Each row is a point on a tangle of strands that fork, close into loops and nearly touch. The rows are in no order.
(in the rows, 128 means zero)
Two points are linked if the straight distance between their rows is under 88.9. Some points are linked to none.
pesu: [ 75 139 146 135 143 134  75 100 183  87 140 146  65 128  85  91 140 145
 150 133]
tek: [182 115 137 119 159 113  78 110 146  98 149  91 110 111 183  54  83  92
 130  98]
pude: [ 67 114 115 133 125 125 157 151 124 122 101 115 187 110  72 169 170 132
 155 142]
Mal: [150  57 102 127 103 105 145 118  81 136  79 139  99 155 132 169 105 104
 106 158]
Tise: [ 76 115 114 121 149 113 143 156 126 129 106 158 158  93 113 172 112 102
 148 213]
Gemi: [153  97 147 123 170 145  94  97 166 110 147 160 113 154 130 146 101 146
  78 123]
desu: [130 154 138 123 142 170 130 140 113 137 140 115 194 120 135 144 138 155
 110 106]
dono: [ 95  60 111 138 108 114 138 101 115 133  60 110  73 114  81 121 132  99
 130 163]
zuzor: [ 66 149 111  82 138 103 151 163 147 111 111 128 135 140 102 108 131 107
 201 147]
Panar: [144 121 143 164 145 119 118 112 153 139 157 183 123 128  78 166 137 184
  77 149]
gimek: [120 131 136 104 101  96 106 111 148 116 128 123  35 170 111 100  94 185
 161  78]
kase: [ 90 132 148 139 122 129 153 150 161 120 178 120 113 127  74 128 189 162
 157 132]
Bilez: [150 145 114 139 118 165 155 159  94 162 134 135 135 136 167 161 120 150
 114 121]
fibal: [138 141 152 137 125 118 110 100 167 124 129 160  56 156  96  99 130 162
 114  85]
kof: [134 118 128  96  87  80 127 119 110 144  82 117 182 114 163 135 127  72
 144 171]
fir: [ 73  86 124 152 107 129 118 118 181 123 178 116  97  94  64 117 178 131
 153 170]
puf: [177 116 135 108 186 148 123 122 137 126 164 150  83 190 153 131  88 141
 120 104]
fudo: [140 158 142 155 153 180  96 132 151 105 164 132  86  84 171  81 116 136
 161 122]
satu: [144  74 117 139  88 124 158 127  87 142  88 137  94 157 124 172 123 135
 100 123]
zapi: [130 161 128  87 175 139 121 139 149 107 170  91 199  87 142 101 107 113
 134 105]
sen: [100 143 145 142 184 162 121 144 159 114 165 150 146 107 142 144 136 148
 133 142]
gafon: [135 140 123  86 166 121 124 134 137 112 142  89 204 125 149 101 106 107
 134  90]
visit: [108 134 151 135 155 131  90  99 187  91 135 156  77 153  93 110 125 150
 107 101]
duvis: [125 106 130 118 129 129 161 128 125 127 119 127  70 183 111 127 121 135
 128 103]
faf: [ 76  71 115 127 132 118 143 125 135 127  82 117  91 115  80 115 119  91
 134 185]
sug: [104 149 146 149 124 116  84 122 183 102 179 146  70 108  96  95 179 156
 159 129]
zez: [ 78  91 103 121 140 105 159 141 141 126  88 125 126 105  90 148 122  89
 156 202]
zadef: [160 124 125 161 126 166  98 115 107 143 137 161  75 117 169 163 101 131
  90 161]
Peva: [ 68 159 131 116 100 122 123 142 125  99 107 116  98 125  98  80 178 134
 198  90]
mogid: [185 120 131 116 154 148 143 141 114 138 160 137 103 190 181 126 108 142
 116  84]
Nuzeg: [186 132 147 166  95 145 122 105 136 151 121 156  98 132 159 132 119 159
  74  84]
Gefi: [110 152 132 116 142 161 133 147 135 119 131 124 167 136 143 126 148 134
 135  90]
kekam: [186 158 124 111 145  89 104 101  83  93 157  76 155 103 145 135  90 119
  87  89]
Damep: [128 113 132 114 108 114  86  85 119 104  97 100 151 100 151  84 124 102
 108  87]
Mugab: [173 178 107 100 100 125 145 144  42 156 138  81 183 125 146 132 102 106
 111 116]
bak: [ 80 114 117 153 112 127 159 119 115 126 100 101 174 115  52 190 183 142
 140 156]
zore: [ 92 141 121  94 168 122 111 148 165 117 119 139 202  92 143 133 110  89
 159 180]
Nup: [165 163 110 100 145 124 142 153  99 145 157  99 201 111 170 152  80 103
 128 164]
Gunuz: [119 156 124 138 123 139 126  74  51 108 125 134 191 120 113 135 128  74
  83 188]
Zit: [156 144 122  78 175 115 137 152 143 138 164 112 195 115 176 145  69 105
 137 174]
nakas: [116 127 149 128  98 113 123 108 152 120 116 142  30 165  92  82 124 159
 131  84]
Golal: [159 124 121  87 141 106 117 125 109 133 129  73 193 139 138 102 111 108
 110  77]
kasi: [120 181 121 106 170 137 117 134 118 121 171 102 220  71 132 137  98 129
 125 142]
veriv: [ 97 143 121 132 150 139  97 100 100 106 141 139 198  80 135 152 118 115
 120 172]
bugif: [161  93 124 122  77  73 114 116 108 146  63 123 136 121 169 127 110  75
 147 170]
lete: [ 90  81 125 140 148 133 128 121 140 112 118 147 108 115  90 168 136 133
 108 174]
rona: [143 136 132 173  54 147 131 110  76 147  89 138 101 111 161 136 159 145
 109 100]
lipe: [ 87 100 146 159 121 116 111  82 185 104 128 136  89 118  37 106 171 144
 102 140]
Mup: [105 136 129 137 177 157 113 157 147 108 144 148 133  85 156 122 121 127
 147 168]
nalu: [143 160 130 143 134 165 111 156 137 122 146 121 104  85 182  84 123 124
 164 102]
tur: [133 135 131 139 122 146  69  93 164 101 118 139  67 117 157  76 122 115
 125  84]
dobe: [106 162 129 108  90  97 120 125 104 139 100 117 205  94 151 140 111  80
 157 195]
Vesi: [125 102 128 129 108 125 102  97 128 104  88 129 135 133 148 120 132 112
 106 106]
Tikol: [ 79 166 136 112 141 125 102 130 145  90 121 128 122 131 128  88 143 137
 186  81]
tuma: [115 137 158 138 173 135 119 112 162 119 165 162 197 143  84 189 146 170
  85 132]
fute: [ 92 154 147 131 140 145 136 158 164 109 176 133 130 134 102 127 180 162
 160 103]
dosen: [140 129 133 113 127 129 127 134 121 124 128 137  57 182 158 105 121 126
 153  88]
rodir: [166 127 131 123 147 145  78 104 156 103 136 127  82 123 180  71  95 107
 145  98]
Bodo: [130 156 133 113 121 167 148 163 134 142 135 128 127 149 144 121 152 155
 148  70]
lak: [121 131 142 160 140 123 149 114 158 134 153 161 199 136  66 180 174 176
  89 124]
kam: [203 120 128 125 160 105  93 124 108 108 164  72 137 114 170 118  75 114
  93 114]
folim: [112 181 108 137 104 128 118  87  61 121 126 113 190  99 123 111 127  71
 114 187]
Fana: [128  96 145 169 137 116 138 106 175 129 144 169  91 134  64 145 136 161
  75 151]
rik: [146 119 136 155 159 155  66  82 161 117 136 149 108 112 147 130 104 146
  69 125]
vituv: [ 95 160 123  74 140 108 146 173 151 129 103 133 186 138 130 112 140  97
 176 128]
rere: [179 120 120  97 163 131 162 171 105 163 154 130 136 199 171 143 114 131
 139 108]
kav: [108 141 122 148 140 152 114  91  74 106 129 147 183 121 126 166 115 105
 101 187]
Fif: [119 102 131 173  92 121  97 102 141 124 108 143  89  89 101 147 172 142
  90 149]
Rozuk: [117 164 120 107 103 120 122 110  76 132 124 102 209  87 138 122 122  86
 124 168]
mavu: [173 176 120  97 107 100 148 141  60 158 148  88 182 116 148 150  94  82
 131 171]
sota: [ 68 129 121 123 156 131 151 151 150 100 125 128 151 112  85 151 163 125
 146 156]
Nep: [163 127 117 123  59 125 143 137  76 160  90  97 138 138 178 121 148 115
 132  64]
samik: [144 124 120 143  63 137 149 121  86 150  77 107 114 130 148 127 162 136
 112  70]
taz: [134 130 140 194  60 117 110  83 122 129  97 156 107  95 106 134 183 155
  82 113]
zegez: [ 66 144 124 130 103 141 138 147 136  96  93 110 150 109 107 107 185 118
 173  91]
vegu: [168  99 134 113 187 136 110 110 163 119 148 158 103 193 142 147 100 129
  90 107]
firo: [175 123 121 110 141 103 123 108  66 139 149  97 191 156 139 149  86 115
  87 133]
Zam: [141 140 117  89 119  93 169 189 102 153 119 115  89 197 138 113 109 127
 204 109]
desef: [185 104 124 118 155 106  93 117 123 113 140  98 130 107 178 101  82  92
 116 123]
tevi: [134  60 128 150  88 122 164 116 110 152  85 131  48 146  95 142 137 135
  94 134]
nuzab: [ 81 100 133 149 111 131 130 147 169 114 200 126 111  83  84 143 188 146
 149 164]
viz: [134 113 119 149 117 152  95 142 148 116 119 149  21  94 165 104 123 111
 124 139]
rafam: [ 98 120 135 130 101 137 157 130 126 131 124 130  39 159  98  93 127 142
 145 117]
somur: [142 174 154 159 136 160  91 135 177 104 169 149  53 107 151  84 140 156
 154 104]
nunu: [ 91 117 120  76 124 100 173 140 118 130 112 101  91 177  78 103  99 132
 198 147]
susi: [179 155 114 130  82 131 152 150  48 176 125  98 127 113 202 120 105 108
 136 127]
viko: [152  82 107 143  98  84 125 109  90 140  63 142 115 146 142 152 116  85
 133 172]
mefe: [157 142 129 104 105 155 179 180 107 169 117 120 130 167 157 131 150 142
 141  67]
zubu: [146 150 121 132 131 161 141 131  94 149 152 125 173 135 158 157 110 144
 106 124]
rir: [144 138 134 104 129 122  86 110 136 100 135 140  49 181 144  93 103 149
 169  68]
foz: [125 131 107  90 111 118 191 191 101 154  96 117 121 180 120 128 134 103
 171 109]
Vimam: [ 89 101 141 174 107 106 100  92 171 101 112 141  96  99  73 127 172 135
 109 118]
gebu: [165 131 133 150 139 111 170 119 166 158 140 183 149 175  94 160 130 186
  64  70]
bamop: [172  99 108 115 149 115 167 159  87 168 128 126 162 204 158 174 112 123
 113 129]
mebag: [180 133 121 117  98  97 147 161  93 177 112  94 148 124 197 128 106  91
 150 142]
kofa: [157 124 115 132  95 154 183 186  72 175 112 137 118 164 168 162 131 144
 123 104]
lur: [147 139 146 202  44 121 125  88  89 150  97 147  94  97 110 137 174 155
 108 115]
Zuku: [124 130 137 143 112 147  80 123 150 108 114 139  21 107 150  75 127 118
 141 108]
pipon: [ 90 139 113 111 113 107 147 145 118 137  94 138 191 101 122 167 122  95
 163 195]
fanuk: [ 85  66 141 161 129 122 120  86 203 132 152 123 100 107  40 114 168 138
 119 187]
navo: [130 150 122 133 148 151 129 161 123 137 144 128 136  75 183 103 107 110
 158 145]
vubok: [169 109 122 101 150 109 151 139  81 149 137 114 195 178 145 167 103 116
 110 131]
murel: [144 105 115 111 120 115 135 128 114 133 101 130 141 150 160 131 122 116
 128  96]
senar: [173 138 109 125  70 145 140 145  76 157 121  92 130 112 191 106 121 122
 116  87]
misok: [157 137 151 155 106 133 157 128 137 155 126 159  95 157 134 137 153 172
  88  79]
Vomag: [158 132 134 168 152 115 152 123 162 150 165 193 150 153  94 167 129 199
  70 122]
gemus: [ 85  71 124 153 146 133 159 108 136 124 120 130 127 121  52 185 129 142
 106 192]
dal: [167 164 125 111 139 111 111  98  61 105 168  85 167 117 133 139  89 111
  75 123]
sokes: [163 119 133  88 134  68 121 133 118 138 109  63 216 158 142 105 129  97
 120  93]
fefu: [109 170 137  85 121 132 154 185 127 141 102 116 190 136 130 100 148 102
 187 104]
pak: [ 67 151 129 121 114 129 125 140 146 106 100 113 194 107  94 117 203 130
 171  95]
Gogun: [162 135 138 158 119 166 131 123 107 155 141 149  94 119 173 159 113 165
  96 118]
Zir: [ 78 102 128 133 156 142 121 129 154 106 133 137 110 117  90 137 146 143
 129 156]
Lovib: [107 133 139 132 180 149 121 127 158 112 156 155 176 124 113 165 133 159
  95 137]
kan: [121  63 129 178 129 109 131  89 189 149 146 150  94 121  42 129 146 152
  85 199]
Kuzo: [158 115 120 111 117 117 148 151 100 154 106 124 130 139 180 129 117 101
 149 122]
Befet: [ 87 164 132  93 154 122 126 160 172 114 128 124 195  98 147 111 124  88
 178 151]
tive: [114  65 123 154  91 134 150  96 121 145  70 114  46 136  77 119 135 124
 108 148]
tesa: [ 80  78 123 156 126 130 188 108 129 146 113  90 143 117  43 177 165 145
 125 181]
mena: [112 143 130 110 115 125  87 100 139  99 109  98 179  82 149  74 143 101
 132  82]
reku: [169 146 154 155 162 171 140 151 167 134 177 169  87 130 167 133 119 163
 108 114]
tuda: [121 152 127  95 184 122 129 153 157 124 149 141 201 107 167 152  92  93
 158 207]
fuz: [ 94 165 134 129 154 152 122 135 161  99 143 134 137 140 111 106 162 143
 161  97]
tozi: [142 150 112  94  99 136 172 184 104 161  98 114 166 156 141 122 152 112
 168  84]
Sugi: [110 122 103  81 121  84 161 152 113 141 115 107  90 205 104 118 100 146
 198 114]
Gazef: [159 114 118 160 156 170  63  97 141 132 140 166  95 104 157 145  86 131
  81 165]
Faveg: [ 97 157 124 121 184 142  93 115 128  97 160 116 206  68 136 127 109 120
 116 178]
seban: [164  99 117 148 129 159 108 146 126 139 125 156  27 123 160 135 106 130
  99 144]
ledop: [119 166 144 163 144 141  90 124 187 109 191 159  38 106 108  87 135 173
 151 120]
lugi: [168 132 141 147 107 117 161 118 140 156 127 156 130 171 112 132 150 177
  65  59]
Fina: [ 69 124 118  94 131 105 158 153 131 121 127 117  93 152  95  99  96 134
 198 167]

A fork is a point with three links, a tip a point with one. Leave the first point through the second and follow the links. Name the first fork or tip that comes.
Damep; Vesi: fanuk
Panar; Vomag: Gogun
Zam; Sugi: vituv
nalu; fudo: nakas

How many points has the smallest loop of links through each point below? Write 0 if it is on no loop.
Mal: 13
desef: 21
dosen: 6
gemus: 7

A tip is a point with one link. Name the tips that can be reached along the links from each point below, in the order of the rows.
dosen: lak
tuda: Mugab, pak, mena
Golal: sokes
